Each row is a point on a tangle of strands that fork, close into loops and nearly touch. The rows are in no order.
In the rows, 128 means zero.
Two points are linked if the straight distance between their rows is under 111. Some points are linked to none.
Z_821: [108 155 116 118 164 120 207 204 133 153 154 132 148 130 132 114 122  76
 108 148 149  87 116 127 147]
Z_101: [160 182 116 112 105 149 134  63 123  96  84 106 187 147  97 108 122 117
  86 122 102 112 119 144 164]
Z_83: [110 137  48 136  87 141 112 151 156 137 128  67  67 106 150 145 125 141
 218 116 126 126 132 100 143]
Z_947: [ 97 190 103 103  70 167 124 109 164 100 153 131 134 138 145 183 162 100
  98 129 140 152 113 156 170]
Z_521: [124 200  97 107 120 108 151 142 159 149 125 123 159 143 197 185 156 140
 118 159 110 123 107 142 131]
Z_538: [110  47 197  89 128  96 149 110  88 128 141 170  83 138 150  97 111 148
 145 106 191 158 156  85 132]
Z_32: [ 94 130  35 142 140 124 161 165 155 113 135  90  97  98 147 139 121 143
 200 130 125 129 138  83 128]
Z_786: [197 117 129 139 192 138 114 192 110 118 123 126 100 124  93  81 154  69
 157 156 164 131 187 144 149]
Z_475: [141 145  57 136 104  82 146 164 169 152  68  84  98 167 126 137 123 119
 196 176 114 126 147 107 156]
Z_590: [141  60 131  90 152 131 100 167 120 106 133 159 114  85 133 166 139  93
 153 128 124 193 158  92 119]
Z_783: [145 106 153 131 118 115 141 135  91 167 127  94 108 108 162 117  92  98
 159  81 157  86 126  85 118]
Z_784: [159 159 157 165 121 178  83 123  96 107 110 100 119 121 151 113 150 145
 130 116 157 167 159 158 125]
Z_736: [136  90 156 142  82 139  91 112 154 160 130 140 111 152  92 140 109  84
 133 146 140 107  91 128 125]
Z_254: [105 135 150 140 134 134 161 138 145 162 126 135 129 148 182 144  99 105
 149 154 172 102 120 118 146]
Z_891: [113  59 144  94 152 112 160 126 100 114 153 158 125 102 103 103  88 171
 145 106 145 127 160  82 104]
Z_543: [122 123 157  97 123  78 182 101 150 159 109 131 152 137 225 190 132 129
 127 111 146 109 152  82 140]
Z_369: [147 120 118 137 140 111 155 149 146 103  86 112 142 147 166 166 135 154
 174 158 181  92 132  79  81]
Z_544: [104 155 103 140 118 127 182 155 184 128 121 129 157 135 120 135 116 100
 126 179 149 147 159 125 161]
Z_229: [151 118 191  98 124  89  93  77 103 174 105 142 115 142 180 122  94 113
 129  89  95 138 105 107 120]
Z_994: [177 140  59 139 123  95 120 189 154 136  78  85  91 166  95 130 131  89
 199 174 116 155 170 129 171]
Z_453: [124 151  89 180 155 140 122 169 145 139 138 109 122 143 156 136 144 147
 133 143  85 119  90 163  89]
Z_207: [123 141  87 161 140 132 134 202 123 155 158  99 107 120 159 172 165 163
 142 160 116 101  61 157  58]
Z_982: [139  66 124 104 135  80 142 135 123 153 123 117 118  98 147 151 114 148
 142  89 123  84 111  74  62]
Z_223: [124 145  68 148  73 146  90 132 161 147 130  78  50 127 131 133 117 111
 196 120 114 147 122 138 181]
Z_270: [143 149  75 151  87 112 127 194 140 168 134  63 100 116 155 202 163 144
 146 144 144  82  67 148  79]
Z_537: [ 87 135 169 137 140 120 112  88 111 103 142 165 143 140 182 119 124 193
  95 133 149 206 155 161 140]
Z_257: [ 95 107 193 137 148 127 146 101  86 132 162 149 132 147 145  88 128 143
  61 109 174 144 116 167 159]
Z_651: [127 129 125 111  99 134 181 122 138 134 129 130 181 135  78 132 124 157
  69 151 147  75 137 133  99]
Z_835: [164 173 104 168 109 143  87 118 110 123 106  70 125 135  79  83 140 119
 129  97  90 121 134 173 112]
Z_631: [118 187 117 148 124 161 162 144 119 132 143 102 160 124 105 104 136 108
  72 134 142 102 119 159 150]
Z_282: [130 140 134 134  98 166 122 101  82 126 134 107 151 127 118 107 145 175
  68  86 122 121  98 176 112]
Z_324: [135 136 139 130 107 140 154 127 165 118 133 151 146 133 101 120 100 112
 150 172 154 134 175 115 166]
Z_776: [104 123 194 140 123 150 122 108  66 110 141 121 141 129 150 103 142 110
  64  85 159 170 126 157 154]
Z_390: [144  51 141 122 153 115  92 120 150 130 115 182 112 170  83 110 109 134
 181 174 136 124 145 127 104]
Z_489: [105  82 167 145  97 130 124  84 132 120 136 188 112 154 144 133 104 178
 162 140 176 142 154 113 120]
Z_79: [140 180 103 128 150  94 183 140 139 136 107 108 131 126 125  93  87 123
 158 141 116 113 182 102 173]
Z_163: [129  77 148 145 172 118  93 139 162 140 120 178  96 174  96 114 121  68
 183 178 133 127 141 142 133]
Z_18: [ 94 133 131  91  93 116 177 100 126 135 163 112 115  92 192 177 132 102
 109  62  99 131 127  95 177]
Z_960: [113 161  80 162  45 150 143 163 154 137 147  78 114 113 108 164 137  99
 120 133 179  94  99 135 141]
Z_13: [134  83 101  94 156  84 154 171 140 117 128 125 139  94  94 143 140  84
 116 112  88 114 126  78  87]
Z_597: [111 151  91 126 172 107 150 121 155 140 102 137 107 116 196 153 106 131
 189 154  49 151 137  94 175]
Z_955: [131 123 135 120 136 128 174 144 110 121 140 121 140  85 142 136 125 109
 148 113 145 142 180  88 140]
Z_482: [ 90 116 127 165  87 169 117 139 158 154 175 140 108 130 137 157 124 153
 120 152 163 105  92 172 134]
Z_549: [120  93 135 125  93 143 143 143  96 189 173 108 127  99 105 129 126 151
  74  94 120  51  80 127 117]
Z_387: [139 140 118 163  79 147 135 150 139 129 136  86 140 125  94 135 127 100
 122 133 169  94 125 137 103]
Z_785: [ 80 114 179 145 184 146 108 177 116 144 152 171 123 146 131 117 164 144
  85 169 190 125  76 197  97]
Z_91: [109 113 133 101 164  93 166 120 151 146 145 180 156 157  97 106  85 145
 122 139 123  86 129 122  98]
Z_195: [128  80 187 144 101 138  63 100 122 135 109 143 116 142  80 104 114 109
 103 124 144 128 119 131 122]
Z_515: [ 86 148  47 145 108 114 170 193 191 135 124 106 118 136 109 139 117 109
 154 171 148 129 122 119 151]
Z_451: [179  85 118 125 146  90  94 151 156 135 116 155  91 142 102 141 128  68
 172 177  98 137 157 117 138]
Z_300: [200 161 128 122 152 121 116 121  93 128 104 129 121 113 122  88 120 170
 163 111 108 119 180 135 135]
Z_605: [165  52 103 113 177  95 135 199 137  81 141 133 131 105  82 150 135  74
 170 156 140 121 147  77 109]
Z_34: [151 185 148 123 144  96 188 131 127 138  94 109 161 146 185 126 117 105
 127 135 145 105 151 105  99]
Z_511: [113 146  91 114 104 114 147  81 135 152 162 128 126 115 122 127 104 149
  90  87  59  84  85 128 172]
Z_205: [156 201  91  94 106 118 132 121 169  98  95  91 150 144 134 166 148  98
 118 137  96 150 143 123 125]
Z_331: [153  84 102 125 144  96 159 186 132  82 130 108 141 101  92 142 123  88
 173 160 196  95 147  72 108]
Z_723: [153 195 126 124 140  99 158 135 164 168  86 108 153 164 209 172 125 116
 134 160 124 118 119 121 130]
Z_815: [ 81 109 118 137 112 176  85  92 100  91 163 130 110  93 102  92 140 160
 108  66  71 162 114 156 124]
Z_392: [165 169  79 158 158  97 123 171 151 129  85 111 111 175  95 105 144  82
 157 184  83 150 156 146 142]
Z_929: [ 91 146 171 139 197 126 116 158 108 145 120 164 139 191 168  94 147 148
  91 163 177 145  83 178  78]
Z_825: [ 84 112 164 133 162 160  96 159 102 131 152 138 158 126 103 111 178 124
  41 147 171 139  97 178 113]
Z_940: [117 155  90 139  99 137 119 133 168 144 129 115 105 123 182 173 119 116
 157 131 107 135 103 127 146]
Z_424: [102  81 128 146 143 152 114 169 154 123 156 152  97 126 150 149 135  72
 144 157 137 133  93 121 121]
Z_770: [161 216  94  89  86 125 105 118 163  94  99  96 125 143 106 146 142  65
 138 139  93 175 132 139 190]
Z_395: [189 150 132 110  73 121 132 117 135 142  77  81 136 127 121 140 128 103
 164 115 148  99 152  87 114]
Z_11: [129 109 130 112 115 145 165 172 102 153 167  93 141  89 115 154 132 113
  85 104 148  66  89 104 119]
Z_718: [187 190 126  99 111 112 139  70 111 109  76  98 141 111 115 121 116  97
 108  92  87 120 142 113 180]
Z_100: [120 133 142 128 128 123  94  75  75 119 148 131 100  81 110  77 106 158
 128  54  73 148 129 121 186]
Z_743: [123 129 200 126 132 129 100 119  50 155 119 115 125 166 149  90 149 161
  45 110 184 146  90 146  78]
Z_685: [ 98 130  98 123  68 153 133 131 134 137 180 135 117 119 132 182 153 185
 109 131 152 103  92 156 117]
Z_586: [114  64 163 146 128 144  80 167 139 154 171 159 105 147 132 157 128 112
 101 144 169 112  65 164  92]
Z_826: [104 110 176 100 134 139 109 129  60 143 135 128 138 147 137  88 155 165
  18 119 135 148  76 163  99]
Z_872: [120 137 133 133  98 154 132  66 122 110 112 127 188 142  70  87 121 148
  69 131 127 108 143 156 153]
Z_711: [153 166 137 165 153 152  83 102  82 114 111  88 141 108  77  64 135 140
 100  88 109 123 145 160 132]
Z_470: [146 163  94 139 158 129 152 136  98 120 133  83 126  82 145  94 110 176
 163  80  94 114 164 107 101]
Z_860: [118  98 126 110 199 107 166 167 145 145 119 163 115 125 132 109 107  68
 158 133 102 114 139  91 135]
Z_138: [ 90  56 155 103 163 111 162 114 134 114 116 190 106 147 179 148 109 171
 166 144 136 149 148  69 115]
Z_612: [ 92 154 152 146 153 123 132 102 136 113 137 197 150 183 181 130 126 194
 112 165 107 177 123 172 125]
Z_23: [158 141 164 101 184 100 106 117 116 125 112 156 128 108 120 105 110  66
 121 116  61 151 154 123 188]
Z_593: [150  88 154 103 169 119 159 143 104 123 134 156 107 103 126  99 112 128
 169 117 139 134 182  84 132]
Z_830: [ 89  70 139 112 125 133 177 129 105  97 173 161 155 112  83  98 117 160
  86 118 150 141 155 108 115]
Z_478: [129 102 112 143  80 122  92 100 185 150 139 143  98 142 108 163 114  97
 137 135  87 130  96 136 132]
Z_149: [110 116 107 122 118 120 141 118 127 113 143 133 132 117 165 156 126 176
 166 111 137 141 144 107  99]
Z_571: [141 101 146 123 131 127 163 173 126 136 143 122 136 123 138 155 140  81
 111 112 161  97 102  94  94]
Z_976: [134 137 136  92  79 159 149 158 101 126 150 102 136 111 183 218 192 121
  87  92 168 115 105 123 101]
Z_411: [ 99 120 160 128 164 120 101 137  87 148 146 148 138 147 113  92 157 202
  51 142 119 132  85 189  72]
Z_29: [101 103  82 147 166 131 156 142 134 108 132 142 134 150 172 156 146 217
 168 163 156 120 113 110  64]
Z_70: [136 165  71 181  82 127  68 127 144 123 112  64 105 149  77 100 146 122
 151 131 109 111 117 179 109]
Z_886: [ 94 120  35 147 133 136 158 197 171 106 153  91 104  88 106 132 130 102
 180 154 121 153 128 109 140]
Z_230: [114 135 167 143 147 112  96  63 112 125 140 149 125 103  91  72  99 149
 106  94 102 126 133 152 182]
Z_591: [171 131 158 104  96 131 108  98 115 112  98 133 145 122 113 136 145  90
 101 118  98 161 149 119 132]
Z_748: [143  97  76  90 113 110 149 160 141 118 137  78 139  80 108 184 156  87
 106 110 111  94  97  86  85]
Z_817: [202 165 182 126 112 126 117 118 107 148  74  92 140 137 132 115 117 103
 140 118 161 102 164 110 111]
Z_803: [129 130 112 131  81 147  71 107 147 135 142 120  70 100 132 140 119  96
 172  97  88 150 113 133 182]
Z_333: [111  58 126 124 117 152 114 136 123 110 158 126 120  76  48 111 126 112
 120 107 128 123 133 106 109]
Z_866: [145 118  89 128 134 106 145 141 149 128 121 114 124 102 103 124 127 123
 151 116  93 120 144  99 103]
Z_797: [114 147 104 138  88 117 158  97 135 189 167 120 114 110 128 118  99 178
 116 111 103  47 105 128 135]
Z_705: [161 230 155 146 152 131 120 106 100  91  93 121 149 127 163 129 131 114
 119 113 109 176 147 159 175]
Z_169: [133  78 125 111 122 103 156 159 108 123 147 112 142  93 146 185 131 173
 120 107 173  83  94  86  62]
Z_31: [186 188 173  95 139  89 134  84 118 125  85 149 157 128 120 113 109  79
 108 121  87 134 149 121 186]
Z_693: [103 137 108 181 154 133 133 133 155 103 121 147 142 165 147 131 138 198
 166 191 140 141 130 153  76]
Z_450: [124 105 137 105 117 109 146 120 119 163 137 123 117  86 184 157  99  80
 146  79  85 119 132  82 164]
Z_190: [130 158 142 130  86 145 142 136 139 122 135 120 152 139 201 202 163 136
 112 123 187 137 132 120 118]
Z_508: [146 213  49 147 109 114  80 144 135 117 109  60  84 149  85 107 138  95
 162 122  73 146 111 175 139]
Z_74: [111 114 144 146 152 132 102 135 113 128 133 135 122 130 154 114 122 133
 112 121 115 154 120 140 104]
Z_995: [130  98 156  91 104  91 161 103 154 143 113 144 153 124 149 180 109 112
 136 118 152 110 146  64 120]
Z_360: [120 141 107  67 103 122 149 110 102 140 145 136 163 116  99 147 147 179
  72  87  56  96  92 129 103]
Z_837: [133 124 133 158  72 151 106 138 122 155 151 107 121 127 106 142 137 126
 102 137 162  72  80 167 105]
Z_80: [139 180 141 103  84 142 143 111 132 107 115 129 176 144 163 192 162 141
  68 121 154 136 122 148 121]
Z_582: [106 144 176 142 130 154 118  78 121 138 143 136 168 146  89  87 134 150
  41 125 139 103 100 185 177]
Z_232: [126  95  84 163 184 105 165 165 161 121 107 134 119 180 109 128 131 108
 167 200 118  99 107 112  82]
Z_109: [141 132 138 150 127 127 114 104 135 104 106 145 162 152 113 120 125 189
 148 153 156 147 153 157  79]
Z_952: [142 174 106 113  68 158  86  83 159 113 108 103 109 129  81 126 123  64
 131 120 115 143 119 154 206]
Z_635: [115 160 101 122  77 167 145 107  96 129 166 114 141 110 116 152 150 196
  88 106 125  90  89 156 127]
Z_905: [155  96 144  98  74 123  79  66 137 137 105 139 125 136  96 132 119 157
 124  96  73 126 107 122  96]
Z_679: [136 100 157 115 146 106 150 153 129 162 116 140 117 149 167 130 107  93
 142 113 161  79 101  99 103]
Z_434: [137 164  96  81  73 147 136  91 127  85 121 103 135 111 100 149 140 140
 142  96 134 137 167 103 133]
Z_865: [130 142 148 157 131 172  92 103  53 112 122  68 145 118 118  68 165 165
  73  69 130 132 106 166 112]
Z_114: [ 88 164  90 123 115 128 151 133 166 128 176 157 138 104 117 133 118 122
  95 138  85 136 111 152 185]
Z_619: [ 92 142 173 144 150 128  99  74 101  85 128 167 157 145 117  92 163 189
  62 140 144 211 153 157 142]
Z_139: [135  79 216  78 141  97 128 108  78 137 118 160 120 142 135  85 120 109
 102 105 172 149 152 100 132]
Z_681: [124 172 111 185  94 178  67 116 116 115 132  93 115 128 126 110 140 151
 156 118 159 136 129 183 107]
Z_661: [122 165 117 102  61 174 129 133 146 141 164 135 136 122 126 200 180 145
  91 146 129 105  97 166 155]
Z_881: [112  96 167 115 106 180 103 152  70 136 137 118 144 137 131 135 174 138
  34 127 154 140  79 161  98]
Z_192: [106  82  89 141 162 113 164 148 173 109 138 144 135 138 101 122 106 118
 177 190 155  94 133  91 118]
Z_550: [118 102 106 178 175 154  78 167 117 126 122 126  97 132 142 135 152 105
 170 151  75 174 116 163 110]
Z_308: [104  91 180 141 120 151  57  81  97 144 123 102 124 122  84  81 135 149
  85 103 166 154 110 152 114]
Z_358: [113 140 165 136 200 105  87 101 130 112 119 180 155 140 100  75 132 153
 134 145 126 167 176 154 147]
Z_77: [ 88 135 162 171 158 143  85 117 114 123 142 136 146 145 115  86 144 217
  88 136 144 147 105 183  92]
Z_699: [138 141 119 153 123 148 132 159 163  97 118 129 159 137  81 131 163  41
 106 175 152 161 143 151 140]
Z_710: [117 112 120 120 117 115 143 128 147 167 149 136 114  99 138 144 102  51
 113 113  79 102 125  97 158]
Z_933: [ 87 124 129 139 130 146  82  85 101 116 164 125  71  81 143 106 109 150
 151  62  78 170 120 139 160]
Z_143: [115  74 152  98 150  92 152 118 157 129  99 180 131 170 182 172 130 162
 161 160 120 141 126  91  74]
Z_126: [103 108 126 110 103 138 130  92 157 116 164 163 144 117  92 135 112 111
  89 113  92 136 124 131 155]
Z_479: [109 146 161 152 155 129  97  74  91 101 118 129 166 160 115  79 139 208
  87 124 151 171 159 182 110]
Z_657: [114  79 104 102 147 126 139 172 118 103 154 140 141  75 120 171 149 110
 129  97  91 162 130  78  98]
Z_56: [181 102 148 124 178 147 123 172 126 133 108 146  94 132 138 105 124  77
 170 152 168 123 175 116 165]
Z_737: [165  98 137 105 158 109 107 142 144 121 123 179 126 120 109 116 126  75
 146 147  82 177 158 123 159]
Z_904: [ 89  33 154 143 109 166  94 140 102 106 161 147 109  84  74 107 124 116
 102 104 161 156 126 115 133]
Z_342: [112 158 102 146  96 193 160 149 106 101 145  75 153 106  90 110 139 100
  72 114 145 122 148 138 141]
Z_520: [102 161 108 162 130 144 116 119 169 121 133 170 151 162 150 140 152 185
 121 181 130 145 115 191 106]
Z_110: [118 117 157 176 123 151  19  83 135 138 110 106 134 134  87  83 153 153
 103 104 130 142 114 166 128]
Z_465: [148 214 122 119 117 130 127 110 116  96 109 114 119 114 177 137 139 120
 152 108 125 163 146 132 163]
Z_209: [130 101  84 138  94 109 122 154 133 110 145 100 128 113 154 197 154 179
 151 121 163  98  81 112  51]
Z_173: [156  52 142 108 168 113 133 190 131  98 139 136 120  96 138 169 136  82
 166 127 158 138 129  70 100]
Z_923: [ 78 127 187 129 159 118 106  78  99 152 143 145 147 160 103  62 133 167
  34 119 139 133  96 171 162]
Z_683: [124 149  89 132 119 115 110  81 130 135 144 127 132 109  87 103 102 168
 106  88  37  99  88 139 116]
Z_894: [157 120 147 112 211 119 152 181 120 136  98 164 108 161 129  87 119  67
 185 141 147 107 144 105 138]
Z_964: [ 97 114 123 112 138 131 205 112 117 112 167 137 170 112  72 106 106 160
  86 116 150  86 156 112 123]
Z_840: [113 130 124 111 193 113 187 179 151 151 145 173 142 141 131 129 107  60
 119 169 118 111 121 111 133]
Z_152: [113 149 102 134  88 163 192 134 130  90 150 108 158 103  90 114 126 111
 113 127 174 128 173 114 165]
Z_412: [150  89 133  98  98 107 146 129 166 120 112 135 130 115 130 181 108 114
 181 153 185 124 157  60 124]
Z_180: [135  84 103  87 110 148 122 123 106  85 143 130 123  78  80 141 137 125
 130  88  96 146 153  95 116]
Z_381: [153 109 161 122 128 121 127 125  87 169 119  94 110  93 129  93  98  90
 127  63  95  96 120  93 129]
Z_962: [115 174  69 113  70 117 136 140 181 138 109  85 105 125 165 183 147 126
 151 124 144 116 117 119 119]
Z_658: [134 188 145 140 156 132 186 165 108 148 125 107 164 141 138  99 132  73
  71 147 163  91 129 147 144]
Z_260: [183 135 150 110  63 157  89 109 128 113  82 105 133 133 123 162 144 100
 133 113 145 146 141 109 108]
Z_910: [130 186  75 112 125 122 151 173 174 113 115 108 158 154 132 165 158 111
 118 177 121 137 115 137 113]
Z_191: [142 137 132  91  92 125 185 124  98 127 142 122 179 120 105 167 162 202
  77 132 151  62 110 130  80]
Z_42: [ 96 115  63 189 177 133 153 178 167 125 129 127 113 175 111 119 127 147
 168 207  99 106  99 146  99]
Z_401: [156  94 160 113 104 129 134 108 163 119 112 173 136 133 104 143 107 119
 170 164 195 126 168  97 149]
Z_441: [213 136 132 118 158 142 133 173  94 112 102 113 137 116  95  88 147 122
 140 140 167 114 209 119 145]
Z_751: [ 97  60 166 118 129 114 158  94 112 126 160 165  93 144 168 127 102 174
 174 117 168 148 154  89 137]
Z_432: [154  96 174 115 158 113  93 113 114 162 117 143  89 105 136  95  90 107
 146  88  88 124 132 110 134]
Z_54: [124 166 116 119  52 137  83  89 182 132 128 118  94 137 112 156 113  88
 148 122  95 141 101 144 178]
Z_845: [121 126 119 179 176 139  96 132 144 125 121 129 120 150  94  83 132 141
 164 156 133 131 146 168 111]
Z_492: [167 127 190 131 113 118 109  97 118 169  98 142 116 150 199 130  92 128
 175 120 126 131 133  98 145]
Z_525: [121  97 113 147 136 120 180 170 149 116 148 121 139 107  84 128  98  92
 151 150 184 100 145 105 127]
Z_735: [ 91  37 165 136 122 153  89 145 120 112 168 164  87  94 125 140 110 105
 142 137 171 186 120 108 128]
Z_199: [118 105 133 103  69 148 107  55 132 124 131 166 139 142 103 125 113 152
  88 107  90 123 105 127 152]
Z_922: [158 142  74 149 124 108 131 134 154 151 102  99  98 141 134 129 115 138
 191 150 108 116 143 110 120]
Z_7: [124 169 101 114 126 130 199 144 127  92 135 108 151  81 127 127 130  90
 131 123 151 144 188  90 176]
Z_246: [137  50 154 108 153 112 111 134 142 117 121 178 100 147 114 138 104 143
 190 153 166 109 119  91  81]
Z_898: [107  48 176 145 135 149  69 140 142 140 131 163  80 131 139 137 114  85
 159 146 165 154 101 130 127]
Z_504: [ 98 121  82  70  97 160 159  74 127 104 140 145 166 104  82 132 129 132
  75 101  77 113 110 124 180]
Z_186: [130 151 131 117 168  88 133 100 148 150 117 154 119 117 208 157 100 100
 153 119  52 154 112 114 169]
Z_618: [125 115 114 116 126 119 121 130 168 132 133 143 112 115 104 126 112  39
 131 135  77 146 134 111 173]
Z_937: [106 102 164 123 129 140 143  97  43 107 147 112 139 102 122  87 135 148
  70  87 123 164 142 134 151]
Z_425: [117 114  81 123 127 142 135 152 175  99 122 129 113 122 185 202 159 122
 184 156 145 156 140  86 117]
Z_165: [ 85 109 142 127 119 155 111  63  79  91 158 135 133 118 100  82 132 187
  90  71 117 167 136 146 151]
Z_25: [143 118 143 110 164 113 150 140 159 122  72 147 143 165 191 151 126 121
 180 176 142 135 140  96  92]
Z_610: [112 120 128 171 149 166 128 189 159 110 149 143 129 128 124 149 133  53
 121 176 145 159 126 146 137]
Z_810: [156 131 169  99 124  80 144  83 137 163  86 136 124 145 217 170 110 125
 160 116 121 138 148  84 153]
Z_792: [228 166 119 139 175 115 110 161  97 123  93  95 121 119 102  80 133 134
 152 132 124 113 187 149 107]
Z_130: [149 124  91 178 182 148  80 153 135 132 112 120  83 137 114  88 148 130
 192 163  96 143 148 155 139]
Z_613: [172 114 190  87 133 103 132  89  97 133 100 158 150 136 124 118 116 115
 101 104 121 152 165  91 131]
Z_296: [158 196  55 160 160  96 107 156 133 134 103  80  97 149 100  97 126  99
 170 151  61 151 137 167 128]
Z_949: [145 169 131 139 157 116 180 127 129 135 102 133 166 136 135 107  92 121
 133 130 147 106 165 129 131]
Z_831: [118 145 177 102 164  99 174  99 116 149 140 170 158 162 113  83 100 125
  86 127 132  98 126 141 137]
Z_878: [119 143 196 146 170 121 105 142  71 137 105 120 128 180 171  76 129 153
  88 130 187 156 103 159  66]
Z_561: [102 144 155 139 167  98 150 117 144 156 112 164 132 161 229 152 104 109
 142 146  84 134 107 115 171]
Z_575: [ 89 150 118 159 102 157 125 121 151 149 164 145 105 134 187 165 121 141
 131 134 137 133 106 156 153]
Z_95: [213 138 188  89 144 124 117 119  68 130  80 126 147 130 122  93 130 112
 113 105 152 135 183 108 124]
Z_21: [143 150  88 142  48 145 109 147 145 144 135  68 100 128 160 191 160 107
 142 127 159 100  92 132 100]
Z_378: [119 174  84 104 169  78 178 120 154 137 113 128 138 105 162 119  98 139
 170 131  70 128 139 107 172]
Z_576: [108 121 147 155 110 143 139 112  87 177 161 116 113 113 126 102  97 149
 101  87 117  71  96 140 122]
Z_870: [131 117  68 139 130 103 132 150 161 101 129 109 146 143 139 172 135 185
 167 157 160 108 113 120  63]
Z_747: [108 123 125 152 184 162  91 168 114 107 133 143  98 111 183 130 154  94
 159 131  98 194 140 141 135]
Z_814: [ 98 110  87  66  81 165 127  81 106 117 148 131 149 120  73 133 150 173
  64 107  60 101  76 144 139]
Z_930: [ 93 126 170 153 193 118  84  98 126 138 138 150 145 135  77  56 117 131
 104 128 120 137 141 164 148]
Z_616: [133 138 104  96  95 134 141 178 144 126 151 106 137  94 145 204 177 122
 100 105 132 110  85 115 108]
Z_824: [124  87 143 110 154 102 112 107 155 140 130 179 130 133  78  99  96 138
 150 139  99 126 156 121 116]
Z_675: [131 129 171 134 191 114  89  78 100 111 108 159 134 142 123  53 129 207
 123 139 146 180 179 161 151]
Z_228: [142 197 101 118  95 147 151 145 132  93 110  89 125  98 144 154 139  99
 163 114 152 157 172 100 180]
Z_6: [186 158  96 123 139 113 121 113 109 139 104 100  96  99 143 103 118 182
 199  90  89 116 173 101 123]
Z_812: [140 195 176 158 128 146 112 102  93 101  97 114 157 146 150 115 145 156
 105  95 153 173 145 166 136]
Z_329: [114  91 146 125 110 122 142  89 143  92 128 171 161 144 113 143 111 189
 126 141 171 154 160 131 105]
Z_144: [121 199 137 113  92 140 132 116 155  93 126 145 158 153 170 181 161 104
  99 156 132 175 140 155 145]
Z_862: [109 154 198 106 161  84 144  89  94 151 142 171 150 170 127  84 104 172
  52 128 123 105  95 165 159]
Z_214: [156 150 105  81 116 125 155 136  93 141 127 102 160 117  97 160 170 188
  65 118  83  65  98 140  83]
Z_133: [112 121 164 140 152 131 139 117 140 167 117 158 106 162 200 122  86 110
 174 137 122 111 104 109 163]
Z_150: [131  94  96  90  87 132  89  76 127 122 127 123 139 130  66 117 128 164
  90  92  34 111  85 143  96]
Z_704: [ 91 137  54 202 138 152 116 167 157 135 139 102  89 144 126 117 128 146
 170 165 109 129  97 156 127]
Z_455: [120 139 131 134 148 136 113 136 107 121 134 127 120  98 184 142 141 116
 149 101  84 177 132 135 128]
Z_380: [142 132 131 197 112 150  41 102 117 135 121 106 100 124 112  85 133 159
 166 108 127 128 127 181 121]
Z_772: [103 190  93 154 118 140 146 149 156 157 152 117 125 131 116 117 125 118
  94 154 108 103  99 172 174]
Z_124: [140  67 120 119 147  83 132 130 135 125 121 123 116 119 104 133  98 147
 181 127 148  75 125  70  63]
Z_791: [112  94 166 158 167 127  90 110 123 141 127 158 107 150 129  78 104 157
 149 137 155 133 134 153 104]

How many points has the smallest loop of links through each point below? Write 0 if it is on no loop.
Z_229 -> 8
Z_392 -> 23
Z_810 -> 29
Z_933 -> 30
Z_525 -> 28
Z_23 -> 15
Z_360 -> 18
Z_826 -> 7

A piece is all that can be reached along the links. How many separate loops has the piece of each point below (a circle has one, a figure eight two, a Y none), and how many tips (points with one link)?
Z_465 -> loops 5, tips 1
Z_817 -> loops 5, tips 1
Z_21 -> loops 3, tips 1
Z_747 -> loops 1, tips 0
